A landscape with many valleys, sampled at points; each row gives a point and its height.
From any point a ball rolls to the lowest of the 2 points nearest to it. It stops when none of these is lower. Distance is the straight distance between rows; heights are no part of it.
K907: [-36 -51 -10 -27  10   3  19  29  10   4  48  30  24 -33  19   6 -64  -2
  -8 -18  19  27  -4  20 -21   5  48  -1   0  27  -2 -35  42  18   8  43
  26  -7 -48 -15  -7]  (h 3.31)
K216: [ 33  -5 -66  33 -13  -8  59  -3  -9  -8  31   5  13  31  12   0 -12  -9
 -13   6 -42 -47 -20 -14  24  16  23 -18 -18 -21  13   5  34 -51 -21  15
  53  53 -16  -7  11]  (h 1.88)
K121: [ 12 -15 -18  20  -4  40  15 -20  26 -23  52  32  37 -11 -38   0 -26  11
  -6   2 -36  -6 -39   6  13   1   0 -36 -22 -36  26 -31  47 -12 -13  31
  15  20  -3 -22  38]  (h 5.06)
K416: [ -4   7  35  14  -3   7 -13   7 -42  11 -34 -23 -20  25  32  16  18   1
 -49  14  20  10  -6  27  31  48 -15  -7  26 -24 -49  50 -29  26  22 -16
  -7  12   0  -8   6]  (h 3.34)
K583: [ 33  -9  -9   5  -9  22 -12 -35  -2   8   7  -5   7 -29 -17 -27  25  25
 -14 -11 -25  29   6  21  27  14 -25  -1  -5  27  -7   3  46  14 -34 -10
  -3 -43   9 -20   0]  (h 4.30)
K319: [-12 -33  48  30 -15   4 -16  39   2   6 -18   2 -39  35 -15  32  30  27
 -24  23  36  -7  -3  -8 -14  10  -3 -18  20  -8   1  -8 -43  34  89  -4
 -29  -2   7  -4   3]  (h 1.00)
K445: [-18 -14 -75   7 -27 -14  -4  -7 -29 -24  42  -1 -30 -27 -15  -5 -13 -10
  23  47 -36   0  -7   4 -28 -18   8   4  18  32  42  43   0 -31  31   4
  11   4 -12  13 -70]  (h 1.19)
K89: [ -5 -63   5 -17 -20  14   8  17  40  -5  14  17  10 -49   7   8 -46  18
 -19  -3  11  -1  13  23 -24  -8  29   3 -10  14  -9 -19  50  10  33  71
  16   9 -23 -14 -27]  (h 3.56)
K612: [  3 -13  20  47 -15  29 -14   0  32  37 -63 -16 -11  14  18 -24  55   8
 -34  14   5 -14  -4  21  27 -19 -39 -23   9  12 -38  17  23  45  16 -18
 -20 -35  33 -10  -7]  (h 5.89)
K565: [  2  17  16   2 -37  -6 -37  23  30  -5   8   0  -9  -9 -56 -17  11   6
   2   8 -48 -41 -19 -11  -9 -13   8 -22 -18 -28  26 -31  25  32  14   3
   9  -8   1   9  -4]  (h 5.59)
K770: [-25   3  25  -5 -46 -12 -26 -20 -10 -37 -36   6   0  21 -31  42   8 -25
  54  13  31 -11  15 -10 -28  -5  -8  36  40 -10   8  -6 -63  13   9  28
 -27  -7  16  12 -20]  (h 3.11)
K522: [  9  26  35   8  29   5  15   7 -14  -9  19   1  -3   9  -3  48   1  10
 -17  11  -8  37 -25  29  28  66  12 -31  17 -19  -2   0 -49  -8   3 -35
  -9  -1  27 -15  56]  (h 2.49)
K574: [ 31 -47  37  36  -5  -6  22 -10 -31  15   8  -8   1 -40  38  23   7 -25
 -22  -6  12  43   3  12  12  36 -34 -50  17  -9 -23   8 -31  35   6 -53
 -11   5  15 -49  25]  (h 2.01)
K724: [ -5   6  -3 -19  10   7   1  22  24  -1 -53 -14  -1  50 -31   1  60 -23
   9   1 -34 -24 -16  10   5 -11  -9 -13   1 -15  23 -23  11  -5   4 -13
  -3 -14  52  -7  59]  (h 4.92)
K285: [ 36  -8  -3  27 -25 -31   1 -10 -41  29  51  -1   6 -35  75  24 -16   9
 -20 -47  24  -6  11 -40  30   8  -8 -25 -16 -11  10  -5 -23  -7 -65 -41
  39   8  16  -1   3]  (h 3.15)
K934: [-39  12  16   2 -21  32  -2  -3 -29 -25 -57 -23  -7  45  28  -6  18  -4
 -30 -10  -8 -18  -4  23  32   8 -24  16  22 -28 -21  46  -8   1   9   5
  -3   0  32 -14  -4]  (h 3.01)
K229: [ 13 -16   4  41 -42   8  -4 -11  -6  -7   9  25  -8  16  27  18  26 -22
  21 -44  36 -34  -7  -5  -7 -46 -43  18 -22  31  27  -4  -9  -6 -28 -26
   6  24  24  -1  28]  (h 3.05)
K200: [ 26   3 -72  12  11  14  89 -24   1 -13  40  36  18   0 -11   1  -7  18
  10  15 -40 -23  17 -25   4   9   1  -1 -33   2 -22  41  26 -31  -9  19
  31  44 -14 -24  38]  (h 1.57)
K987: [ -4 -23 -13  22  -9   6   2   9 -23 -28  43   2  24 -12 -13   2 -81 -23
 -14 -17  12   2 -28  34  -5  26  43 -34  13 -18   2  -9  22 -26  -3  -6
  -1   6 -56 -28 -33]  (h 6.16)
K592: [ -5  13  34 -30  20  28   8  31  54   9 -39 -11 -12  38 -38  -5  42 -10
  24  41 -64 -16  -7  19   6 -22  -4 -27   9 -30  18 -31  10 -12  32  23
   2  -5  35  10  23]  (h 4.68)
K257: [  9  18 -38 -20 -17  12  26   5  50 -13  27  23  31   8 -32 -44  35 -15
   8  34 -49 -18  -3 -37  -3 -31  -7 -35 -55   6  46  16  40  -5  -3  20
  17  53  10  12  37]  (h 8.79)
K758: [ 15  -2  -1 -17  38  47   7  -2 -20  -1  -7  -8  -2 -17   3 -20 -21 -25
 -20 -17  13  19  23  74   7 -16  11  14  36   4 -10  19  14 -38   3  15
 -32  -5 -36  21 -38]  (h 5.63)
K136: [ 28  25   8 -11  17  -9 -21  11 -51  18 -23 -20   2   8  16   5 -10  31
 -30 -15  34  18 -27  41  26  67  -9 -17   6 -18 -58  34   4  22 -10 -32
   9   2 -31 -10 -15]  (h 3.64)
K246: [ 23   1 -60  21  17  25  90 -22  -7  -6  76  22  21  -6   7  -5 -16  24
  -6  43 -60  23  36   2  23  37 -13 -18  -1 -10 -28  24  29 -52 -23 -12
  32  32 -21 -41  31]  (h 1.33)
K613: [-16 -26  36  26  -8  -5 -43  29  -1   4 -41   2 -27  45  23 -15  69  -9
  -9  12  35 -13  -8  -7 -25 -27 -28   8  16 -26  11   1 -33  23  57 -22
 -27   9 -16 -25  22]  (h 1.49)
K463: [ 48 -37 -29   1   1 -27  56 -31 -35   7  42  -3   0 -35  60 -12   0  -9
  -6  -8  13   9  37 -40  12 -33 -32  -3 -19   3  -3  17  -5 -16 -16   9
  28  58  13  13  27]  (h 3.10)
K757: [ 20 -33  20  35   8  -6  25 -40 -14  -1   8  -3  -1 -40 -32  27 -11 -26
  -5  16  -8  29  12  23 -11   7 -27 -11  -9  -7 -20  -4 -24   9  12  -3
 -10  -4  14 -47   5]  (h 1.68)
K425: [-42  30  15 -30 -47   5 -45  14  18 -41 -16  11 -39  23 -31   4  17 -14
  47  26 -10  -4  24 -11  -9 -33 -16  28  30 -29  13  -2 -31  -5  -6  14
 -22 -18  48  22  -4]  (h 2.58)
K87: [ 25 -25   2   8  13  10  20  -9 -26   5  13  -3  23 -29  56 -10 -51  -2
  -1 -18  46  37  -3  39   0   5  -5  -2   0  15 -40 -11  16  -7 -26 -19
   2  -6 -18 -25  23]  (h 2.66)
K303: [-34  70  43   2  23  10 -10  10 -68  -9   6   8 -19  37  21  -1  32  56
 -53  10 -12  -5 -23   4  27   3 -44  22  25 -38   0  27  -4   3  -8 -10
  -6   8  -5  -5 -16]  (h 4.39)
K266: [-27   2  11  26 -33 -12 -13   3 -38 -10  30  19  24 -13  -8  24 -66  -7
 -16 -19  17  -1   0   2 -39  33  55  -6  22  18   9 -22  -5 -16 -18   0
   8  10 -57 -11 -74]  (h 6.39)
K679: [-21  65 -53 -26  16 -36  51   1  40  22 -28 -19  20  29  -3 -22  15 -22
  76  24  -2 -24   5 -30 -18 -22  12  20 -22  12  14 -10  16   2 -44 -18
 -10   0  53  41   2]  (h 1.15)
K106: [  1 -21  14  -9 -27  72  23 -29  -6 -28  36  23  22  -3 -36  -4 -26  -3
 -26   4 -52  21  18  27  50   7   1 -38  15 -28  10   5  22 -23 -12  43
   1  16  14 -33  29]  (h 4.85)
K311: [ 16  -4 -10 -12  27  -2 -28 -54  18  57 -29 -18  13  22  14  28  20  27
   5 -28  24  11  13 -48  18   0 -28  -9 -12   9 -18  -3 -63   7 -12 -20
  -7 -15  44   1  78]  (h 7.70)
K567: [ 11  26  57 -14 -21 -19 -32 -16 -17   2  -2  -7 -38   1 -15 -13  64  26
  -7  28 -14   4 -13   1   9   7 -40  -4  25  -4   6  -3 -29  15   1 -18
  -2  -4  40  -9  16]  (h 5.03)
K26: [-12  75 -79 -11   9 -18  41   2  35   5 -41   6  14  21  30 -31  20  -4
  46  17   3 -22 -13 -30  -7 -28 -19  30 -26  -2  -1  36  41   1 -47   6
   4   3  29  32 -27]  (h 0.55)
K779: [-39  40  11 -52 -17  14 -50  11 -11  -8  -6  12 -23  -9  26 -20  31  28
  33  17   3   0  -1 -12 -20 -44 -35  36  10  -3  25   3 -10 -23  -6  11
  -2 -14  10  21 -30]  (h 1.94)
K524: [-17  10  15 -21  11   3 -12  20 -44 -12   4  -3  -2  -1 -11  -3  -5 -17
  32  13 -36   8  -8  -7 -10 -18  26   1  21 -12  43   4 -31 -39  41 -11
   1  14 -13  19  -8]  (h 4.74)
K71: [ 10 -27  27 -12  28 -22   9  27  45  16  38  24   0 -57 -15  66 -55  14
  13   4  -3  21 -26  20 -37  32  33  -8  17 -31  21 -58  12 -12  48  33
 -18  12 -38 -36  13]  (h 3.98)
K949: [ -7 -35 -15   6  35   7  40 -15   3 -10  25  30  33 -38  14  -6 -41  12
   2 -21  46  24 -21   5  -5  -5  30  13  -5  20 -21 -60  13 -11  -2  24
  -8  -8 -16 -21  11]  (h 2.99)
K605: [  0  50  -7  -2 -14  10 -43  -9 -37  29 -22 -16  -8  25  36   7  -8  24
   1 -26   0 -20 -15  -3  17 -11 -14  19  -6  16   1  17  -9 -27 -39 -40
  19  11  21  17  23]  (h 4.11)
K43: [ 25   5   3 -26   5  12 -34 -13 -19  28 -23 -19  -7 -25   9   5   9  30
 -20 -22  26  22 -34  60  -8  37 -28   1  -1  33 -17  18  40  10 -26 -31
 -13 -18 -21  -7 -11]  (h 3.96)
K128: [ -6  21  42  -3 -18 -12 -17  21 -19 -11  38   3 -13 -33  19  26 -33  46
 -35  -4  31  10  17  21 -14  64  24  -7  18  15  -6 -12   3 -24 -30  17
   4 -14 -25 -17 -61]  (h 6.67)
K459: [-22 -43  28  -5  -1   2 -34  -6  21 -15  24  19  35   0 -31  -1 -46  -7
  -3 -27  25  -5 -19 -15 -29  -9  44   2 -17   4  17 -22  -4  36  51  21
  -1  17 -40  -4  17]  (h 4.65)
K506: [  7 -30  -6  17  64  -2  40 -33   6 -10  17  -4  28 -12 -17  11 -14 -39
  -1  -3 -32  29   5  -9  23  34 -18  -5 -23 -27 -25 -27 -16   0  16 -11
  -1   6  -4 -59  39]  (h 1.35)
K793: [ 33  -5  41  33  28  13  23   9 -36  -5  14  12  -8 -36  35  43   7   0
 -38  13  -5  62 -31  29  41  62  -8 -62  38 -23  -4  27 -45  23  -3 -49
 -24  -4  15 -21  50]  (h 2.27)
K27: [  8 -17  14  10  -3   7  -2 -12 -32 -11 -26   7  25  43  67  -4   3 -15
  -3 -56  50  -1  -2 -21  57  -4  -7  10   1  -4 -16  -5 -32 -16 -49   7
  19  12  27   5  14]  (h 2.25)
K329: [-38 -33  16   6 -13 -26   9 -33 -12 -25 -20 -17  53  11   3  36 -13 -36
  24  -4  27  22  30 -24  -2  45   8  -5   3 -16  -9  -2 -89  28  13  22
  15  -1   3 -13  12]  (h 2.30)
K196: [-26 -37  -8 -21 -10  -8 -17  -3  45 -18 -14  12  41 -10 -33 -15 -17 -23
  39  -6  13  -7  -8 -30 -21 -17  47   7 -25   5  12 -13   6  23  35  43
  -8   8 -14  25  -7]  (h 4.31)
K204: [-29  -5  43  29   0  42  -8 -12  49   1 -25  16   4  55 -24  24   0  12
 -45   2   0  11  34  -1   0  11  18 -27  -6   5 -36 -25 -36  10  23  15
  -6 -32  10 -33  65]  (h 5.38)
K54: [  7 -28  48 -11  21  -4  -5  41  55   8 -11  14   0 -11  -8  57 -13  15
   7   0  22   5 -19   5 -35  46  57 -23  38 -34   8 -61  -9  -2  49  52
 -22  19 -25 -25  10]  (h 4.18)
K678: [ 29 -26 -25   8  54   7  55 -31  -4  -9  49   3  22 -23   9 -32  -9 -27
  -8  19 -46  37  28   6  33   5  -9  -1 -25   6 -27   2  18 -22  -2 -11
  16   4 -21 -42  20]  (h 1.03)
K894: [ 26  -7  29  29  22  33  31 -33  28  23 -61 -26 -16  23   4 -40  35 -14
 -31   2 -47  -8   2  15  64 -14 -30 -20  22   0 -58   8  25  18   8   7
  -7 -31  36  -8  -8]  (h 6.15)
K458: [-21 -31  26 -37 -16   7 -38  12  79  -5 -10  13  19 -25 -20  12  -6   8
  26  12   2  -7  23 -14 -36   0  40  -5 -18   2   5 -40  26  27  23  70
  -6  -4 -17  13 -40]  (h 3.94)
K661: [-19  13 -60 -19  17 -21  21  -9  11   7 -49   8   4  16  81 -29  29  -8
  25 -15  39 -22   2 -46   3 -55 -42  36 -12 -20 -10  23  29   9 -22  31
  -2  21  23  28 -20]  (h 1.20)
K650: [-28 -59  -5  12 -27   8   0 -37   9 -42 -32   4  28  12 -10   8 -13 -30
  31  -7  52  14  33 -16 -12  10  -5  13   4  16  -8   7 -56   9   8  33
   1 -11  15  -7 -10]  (h 2.67)
K272: [-14   7  19 -26 -26 -30 -24 -23  -6 -16  35   7  33 -26 -44  37 -21  -2
   1  -2 -15  26  53 -18 -21  48  42  18   1  13   9 -14 -44   8 -16  -2
   0 -25 -12   3   1]  (h 0.90)
K710: [-27  21  -4 -12   4 -18 -70  -1  -7   1 -23  -7  -3  -5  13 -41 -23   1
 -30 -32  33  25 -20  20 -19 -19  14  42  12  56 -27  28  12  18 -38 -32
  12 -20 -43  22 -36]  (h 1.65)
K914: [-13  46 -32   2   1 -17 -43  13  14  15 -22 -17 -15   3  11 -16  27 -24
  48 -10  21 -17  -5  -9 -18 -50 -23  31  -5   5  28  26   3  26 -28 -50
 -28 -21  32  55  -7]  (h 3.72)
K696: [  6  13  33  23  -4   6  -4  18  -4  19  24  -5 -30 -58 -15  15 -22  18
   0  12 -37  -4  -6  30 -13 -14  11   0  -8  12   7 -20  21 -22  29  -4
  12  -8 -15   2 -44]  (h 3.38)
K439: [ 17  25 -18 -19  27  -2  40 -26  36 -39 -14  -6   3   6 -67 -19  17 -35
  24  27 -39 -18   4  19  -1  14 -31   0 -11   2  26  -6  27   2 -14   0
   1 -10   9   3 -29]  (h 1.51)
K22: [-13  15 -15  -9  19  13  13 -20 -17  -7 -46  -4  24  31  45 -31  17 -11
  27 -24  51  -9   6 -32  21 -34 -36  26  -4   5  -6   1 -11 -23 -32  36
   8   7  30  23 -11]  (h 1.72)
K713: [ 51 -32 -40  11 -10 -27  52   0 -59  29  76  -4  -1 -33  71   0 -35 -17
 -10 -21  14  -4  30 -20  15 -11 -17 -39  -3 -18   4   6  -4 -26 -38 -24
  25  41  14   8  -8]  (h 3.35)
K480: [  2  -2 -41   8 -12  -6  53 -15 -27 -30   8  -8  -3  26  10 -22 -29 -18
 -10   3 -36 -32 -12   8  41  -6 -11  -6  -2 -46 -27   6  35 -26 -16  10
  40  17   4 -20 -25]  (h 2.24)
K665: [  1   1 -46 -17   4  -7  40  19  56   1  33  31  52   4 -29  -5   9  23
  45  31 -18 -46   4 -47 -35  -7  22 -10 -76  -4   4   3  49  13   8  34
   6  35  -7   8  53]  (h 8.62)
K181: [  3  13  33  -2 -17   3  -3  15  27  15  44   8  -8 -32 -50  72 -52  17
  17  19 -28 -19 -18  16 -32  23  37  -9   3 -22   3 -45  17 -19  39  28
  -6   4 -31   6 -22]  (h 3.74)
K925: [-23 -33 -32 -19  11  22  63  23  47   9   4  16   9 -33 -21 -26   8   5
  13  36  24   3  12  19 -71 -24  -6  -7 -42  53  -2  48  53  29  11  27
 -18   0 -12   0   5]  (h 8.31)
K539: [ 12  54  41  12  -3  -8  -6  19 -31   5  21 -16 -31  10  -1  79 -12  10
 -13  38 -39  25  -1  42  -7  72  11 -10  34  -6  -2  -5 -24 -34  -3 -23
  -8  -5 -11  -8   0]  (h 2.76)
K251: [  4  25 -34 -10   2 -36 -57 -12   4  25 -32  -3  -9  -1  41 -28  -5 -11
  38 -46  52  10 -22 -42   3 -54 -28  57  -3  22   7  34  -8   2 -26 -32
 -13   9   8  46  -4]  (h 3.60)
K728: [ 34   8 -34 -18  27 -11 -33 -43   5  24 -11 -13 -10 -28  32 -34   2  -5
  27 -14  10  23 -15 -40  19 -51 -35  21 -27  18  -6  41 -14 -13 -35 -28
   1  30  18  45   4]  (h 3.18)
K610: [  4  63  36   6  21  49  -5   9 -52   0  -7  -5 -32  42   2  -1  14  35
 -76   1 -22   6 -14  39  50  17 -19  -9  37 -12 -13  37  16 -23 -14  -5
  -9 -12  -2  17 -10]  (h 4.12)
K434: [ 23  23  34   0  13  15  13 -20   5  22  13 -26 -17 -25   6  48 -21   3
 -17  31 -73  19  21  37  -2  44  16  -4   8  16   2  -9   7 -30  20 -27
   9 -18 -20 -20 -25]  (h 3.03)
K736: [-14  -6  49  68 -28  40   1   3  37  18 -39  15 -27  48  -1   4  45  41
 -58   8  18  -9  20  -1  17  -5 -28 -36   3  27 -29 -23 -26  39   6  -1
  -8 -31  39 -26  31]  (h 5.61)
K383: [ 14 -18 -15 -11  14 -55  -9   6  19  21  -4 -17 -30 -34 -10 -26  24 -18
  22  15   1   8 -11  -3 -47 -31 -13   9 -12  37  17 -17  17  33  20 -44
  -9  -2   8   2  23]  (h 2.65)
K746: [-33  60 -51  17  13  31 -13  -8 -28   4 -16 -18 -14  12  23 -38   4  20
  -9 -24 -29 -23  -3   2  27 -17  -6  38  21  -1  -6  23  29 -29 -21 -10
  -4 -41 -12  28 -68]  (h 3.36)
K954: [ 18  13  57   5  33 -22 -20 -10 -30  18  -7  -3  -2   0  -6 -23   1  26
 -20 -14  64  17 -17 -16  -5  11 -22  10   0  28 -12 -22 -21  12 -35 -18
  -2 -13 -24 -10  -3]  (h 7.18)
K208: [-10   5   2  -6  -5  -5 -26  27 -61  10   8 -17   4  -6  42  -1  -7  -2
  11 -16  -7  -5 -15 -33   3 -18   7  17  -5  -1  26  16 -49 -20   6 -25
  16  19   8  13   4]  (h 4.43)
K693: [  4  57 -22  13   1  23 -25  -4 -47  35 -18 -30 -33  21  15 -15   7  31
 -33 -35 -40 -16 -19  15  54  -9 -15   4  15   2 -14  29  27 -25 -31 -41
  12 -19  -6  25 -20]  (h 3.77)
K306: [-15 -12 -78  19 -42 -39  -1   3 -31 -20  26   3  -9 -19  -1 -20   0  -4
  23  11  -6 -15  -1 -38 -17 -34  -7  30  -9  11  35  34  -7 -21 -10   3
  23  13   8  24 -37]  (h 0.69)
K688: [ -3  38  21  -2   2 -33 -12 -23  -6 -30  21 -13   4  20 -88  17 -19  -5
 -13   2 -33  -2  23  -3   5  52  29  -6   2  -5  11 -25 -31  12  -4  -4
  -1 -25 -21  -6 -19]  (h 0.28)
K118: [ 18 -28 -32   1  11  14  33 -11 -38 -24  31  -1  19 -10 -23 -35 -49 -27
  -4  -7   2   4  15  36  15 -18  36  -1  22   2 -22  18  15 -26   3   4
   4  10 -45  10 -44]  (h 5.90)
K70: [-10  47  25 -35  23  26 -21  14 -42  -3  -4 -18  -3   1   7  11 -17   1
  -4   2 -31  18   3   7   8  17  44   8  23  15  30  19 -20 -50  21  18
  -3  -9 -24  33 -44]  (h 5.05)
K482: [ -4 -12   0 -37   5 -53   2  48  16  12   1 -10 -45 -31 -30 -17  10  -9
  40  32 -27  -2 -20  -1 -49 -23  25  24   8  -1  19 -11  29  11  53  -7
  -5  -2 -10  26 -10]  (h 2.17)
K35: [  0  26  63 -20 -21 -40 -41  35  17  -9 -10   5 -41   7 -18  -3  50  21
 -15  44   9  -9  14   9 -24  26  -1   6  18 -28  -7 -31  -9  20  13  11
  -7  -5  -6   0 -10]  (h 5.39)
K530: [-28 -26  30  27  -3  -6 -20  33 -18 -17 -36  16   5  57  43   0  21  -5
   0 -29  77 -16 -24 -28 -10 -27 -21  27  19  -1  -1 -10 -39  11  21 -15
 -15  26 -14 -25   8]  (h 1.98)
K486: [-10  20 -18  20 -29   1  13  21  -2   5  -2  11   1  52 -11  46  -4 -19
  19 -41  -8 -43 -10   8  -6 -23  28   6  -7  -6  16 -54  -4 -36 -32 -27
   9  -5  48  -5  89]  (h 3.71)
K90: [-11  12 -57 -16   1  -7  64  32  57  -9  11  21  26 -18 -25 -28  12   2
  38  37  -7 -19  -3 -24 -55   2  31  -9 -59  46  -1  38  44   3   7  22
   1   5 -19  14   3]  (h 8.46)
K120: [ 10  12 -40  48 -30  11  17   2 -16  -6  14  19  -6  19  19  24   1 -16
 -10 -25  11 -41 -33   9  -7 -29   4  14 -22   9  47 -27  12 -38 -41 -19
  14  26  28  -3  40]  (h 3.42)
K941: [ 44 -25 -40 -22  14 -14   6 -30 -11  16  32 -15   7 -43  54 -54 -21  -1
  -3 -20  25  32  29 -16  24 -50  -4   4 -17  34 -24  48  -2  -8 -18 -15
  14  25  -5  23  14]  (h 2.79)
K767: [ 14  -2   7  -4  18  -9 -14 -12 -38  25   6 -16  -2 -21  42 -59 -36 -11
 -24 -24  31  11   0  32  -5 -25  16   6  -7  39 -42  -9  32 -10 -25 -37
  24 -13 -36   3 -17]  (h 2.26)
K372: [-23  16  19 -12  -3  16 -62  23  41  25 -35  -9 -28 -32  11   5  24  23
  -2  -3  18   8  15  22  -4 -10  -3  23   5  22   1  57  14  37  -3  -2
 -40 -39   9  41 -57]  (h 2.28)
K607: [ 20 -21 -44  13  23 -18  -4 -37  13  33 -20 -26  22 -11  33   3  13 -18
   6 -30  13  12  27 -42   6 -11   0  12 -51  26 -18  -6 -22  15   2 -13
   6 -10  35   9  56]  (h 7.85)
K290: [ -1 -39 -57  14  36  48  77   3  43  -7  -5  14  39  -6 -25 -45  19  -5
  11  23  21  -6  41   1 -11 -29  -4 -19 -40  14 -20  32  37  39   1  32
 -19  -6  11   6  11]  (h 8.16)
K102: [ 16   7  21 -20  27   6  27 -28  11 -39  15 -18   3  15 -65  24 -28 -25
   0  -1 -49  -9  -8  12  28  43  -1  -3   5 -13  29 -22   5 -12   5   3
  17  -9 -29 -27 -27]  (h 0.88)
K936: [ -3 -10 -11  -5 -19  56  13 -28  15 -16  17   8  13 -16 -36 -26   5  -4
 -10   7 -36   9  36  16  38 -10  -2  -9 -16   1 -12   7  25   6 -24  33
   8 -23  19 -12 -15]  (h 4.60)
K171: [  7  -6  48  -3 -50 -19 -60  25  70 -16 -12   6 -40  -3 -55 -17  43  -4
  11  40  -7 -42  20   2 -26  -4  29 -15  14 -39 -10 -29  15  40  24   7
 -13 -13 -13  17  -5]  (h 5.77)
K975: [-11  16  -2 -12  -1   7  14   1 -29 -43 -26 -27 -12  33   2 -12  15 -20
 -31  13 -49 -11  -4  26  48  22  -8  -2  29 -53 -19  39   4 -17   0  12
  37  14  -1 -11 -36]  (h 2.64)
K62: [-33  75   5 -11   5  28 -34  10   7  -8 -33 -11 -16  -6   4  10   7  14
  -3  -3 -19 -12  16  21  11   8   4  41  12  -6 -10  41  16  11 -18  10
 -25 -43  10  32 -73]  (h 2.81)
K839: [-20 -20  27   1 -13  11 -46  -3  19   1  31  33  47  38 -39  23 -42 -11
  18 -19  -7 -18 -14  -7  -2  17  57 -13  -3 -46   6 -40  -2  20  29  -4
   0   9 -29 -10  70]  (h 4.95)
K183: [ 12   5  -5  20 -38   2  -5   4  25  -1  55  12  14  -6 -41 -13  -4  13
   2  18 -86 -21 -28  -1   9  -7  11 -48 -33 -15  13 -34  54  -7  12  -9
  33  10 -12 -16  21]  (h 5.28)
K943: [ 41 -37 -13  19  28   0  -1 -36   0  60 -33 -28   6  16  45  25  12  40
 -27 -47  69  18  -3 -33  27  12 -49 -17   3   0 -12  -9 -39   8 -21 -20
  -5 -17  29 -15  45]  (h 7.57)
K428: [  0 -24  40   9 -29 -25  -5  49 -35   0  25  20  -9  24 -13  52  12  21
  -4  11  28   8   7 -10  -7  56  18  -1  15 -23   2  -9 -63  28  41   2
 -18 -13   6  17  29]  (h 1.45)
K189: [-28 -11  42  -7  -7  20 -27   9  47  -4  10  33  12  45 -46  60 -13   0
  -5  -1 -19   0  29  -8   8  44  51 -13   3 -43 -16 -44 -27  19  29  24
 -14  -9  -6 -43  89]  (h 5.18)
K419: [ 29 -28  20   2  20  -8 -43 -20 -22  42 -22 -21 -14   3  47 -17  12  22
 -19 -38  81  10 -27 -32  10  -3 -54 -16  13  19 -18   9 -33   6 -13 -20
 -16  13  -2   5  20]  (h 7.42)
K61: [  6 -11  37 -27  10  18  -6  40  29   5 -37   6  -3  31 -36  36  25  18
  15  18 -12 -23 -21  -2 -11  10  30 -29  28 -54   4 -60  -9  -2  51  41
 -10 -12  14 -13  31]  (h 4.42)
K28: [ 16 -50 -55  23  21  20  33 -12  34  11 -26  -7  11   0   5 -21  15 -11
   9  -5  14   8  21 -31  -2 -28  -4  -7 -37  18   6   5  -7  26  12  23
 -16 -11  35   2  20]  (h 8.00)
K732: [ -5  20  37   4 -27  -6 -18  13 -69  -7  12   7 -25 -14   2  -4  40  30
 -30  24  -7   5 -27   8  11  13 -42 -13  37 -22  36   2 -12  -4  -4 -19
 -14   8   5 -15 -22]  (h 4.72)
K377: [ -6   5 -44 -19 -12 -21 -10  37  24   3  43   7 -30 -33 -40  -8 -20  -5
  42  56 -52   2   1  -5 -47 -22  22  12   5  11  39  27  26 -22  62  12
   7  25 -30  32 -38]  (h 1.67)
K426: [-30   3 -28 -23 -23   1 -12  17   5 -25  22  26 -13 -21  -1 -38  14  14
  40  37 -10 -12  -9 -32 -21 -64 -22  18 -32  15  34  13   2  -3   2   8
   1  30  15  23 -14]  (h 1.29)
K544: [  6 -24  11  18  -5 -20 -14   2   9 -12 -20   0   0  36  22   8  28  11
   3 -56  72 -32  -5 -52 -21 -22 -14   5 -15  22  17 -53 -31  16 -19 -11
  -4   5   0  -5  19]  (h 2.51)
K275: [ -5  34  66 -11  28 -40  -8   9 -21   4  -2 -16 -18 -25  -9  11 -20  15
 -42   5  26  21   2  16 -21  38  11  16  24   2  -6 -12  -7   6 -17  16
 -10  -6 -34 -11 -57]  (h 6.90)
K355: [-18 -10  36  -9 -14 -58   1  25 -34   3 -26  -6  23  49  13  35  14  12
  24   0  51  10  27 -36 -13  61  10 -14  27 -24 -10 -12 -95  32  19   6
 -14 -15  16   8  19]  (h 1.86)
K113: [  5 -18  32  10 -13 -12 -38  20  24 -11 -43 -11 -43 -29  -9 -21  22 -22
 -35   6 -10  13   6  32 -21 -16   5  17   0  27   4  28  12  25  30  -4
 -17 -22  -8   5 -41]  (h 1.69)
K473: [  6  23 -15 -38  47  51   9  -8   9  -6   3 -26   5 -11 -19   1  -7 -16
  10  10 -34  27   4  41 -12   0  25   7   4  29  25   3  20 -47   2   9
  -3 -15 -32  27 -42]  (h 5.35)
K169: [-17  -4 -39  -3  23 -29  -3  26  32  28 -22 -12 -26 -20   8 -50   8 -15
  23 -12  31   3 -17  11 -28 -58 -33  26 -23  44  24  22  35  40 -14 -18
 -32 -20  11  26 -26]  (h 3.16)
K127: [-10  41 -43 -32  21 -33  55 -12  14 -10 -27  -7  11  46 -49   5  -2 -34
  57  14 -40 -27   6  -6  -5  -9  -1  22  -6   3  13 -27  10 -10 -10  -3
   0  -9  34  14   4]  (h 1.73)
K339: [-13  -3 -26 -17 -20 -32 -46  -7   4  -6  -9 -17 -28 -27   7 -38 -10 -25
  -9  -5 -12  32  -8  26 -11  -8   4  29  15  46  -2  45  26  17  -3 -30
  -4 -18 -31  13 -45]  (h 1.05)
K6: [ 26 -41 -20   4 -23 -29  28 -12 -31   4  20  13  26  -5  58   8 -18 -14
 -22 -73  64 -28   6 -26  35 -17   7  13  -6  -4   2 -18   9  -5 -44   9
  36  18   0  10 -12]  (h 2.73)

Call two points neighbours if one is among the 2 nearest of the other. Go from one point of each pair to the other, from neighbour to neighbour, staying as low as possible. Name the highest point that can't be avoided.
K678, K941 | K724
K306, K319 | K770
K941, K339 | K171
K26, K941 | K713
K688, K319 | K329
K26, K688 | K127

For each start below, name the point where the ball stops.
K925 | K339
K914 | K306
K486 | K319
K565 | K678
K61 | K678
K136 | K678
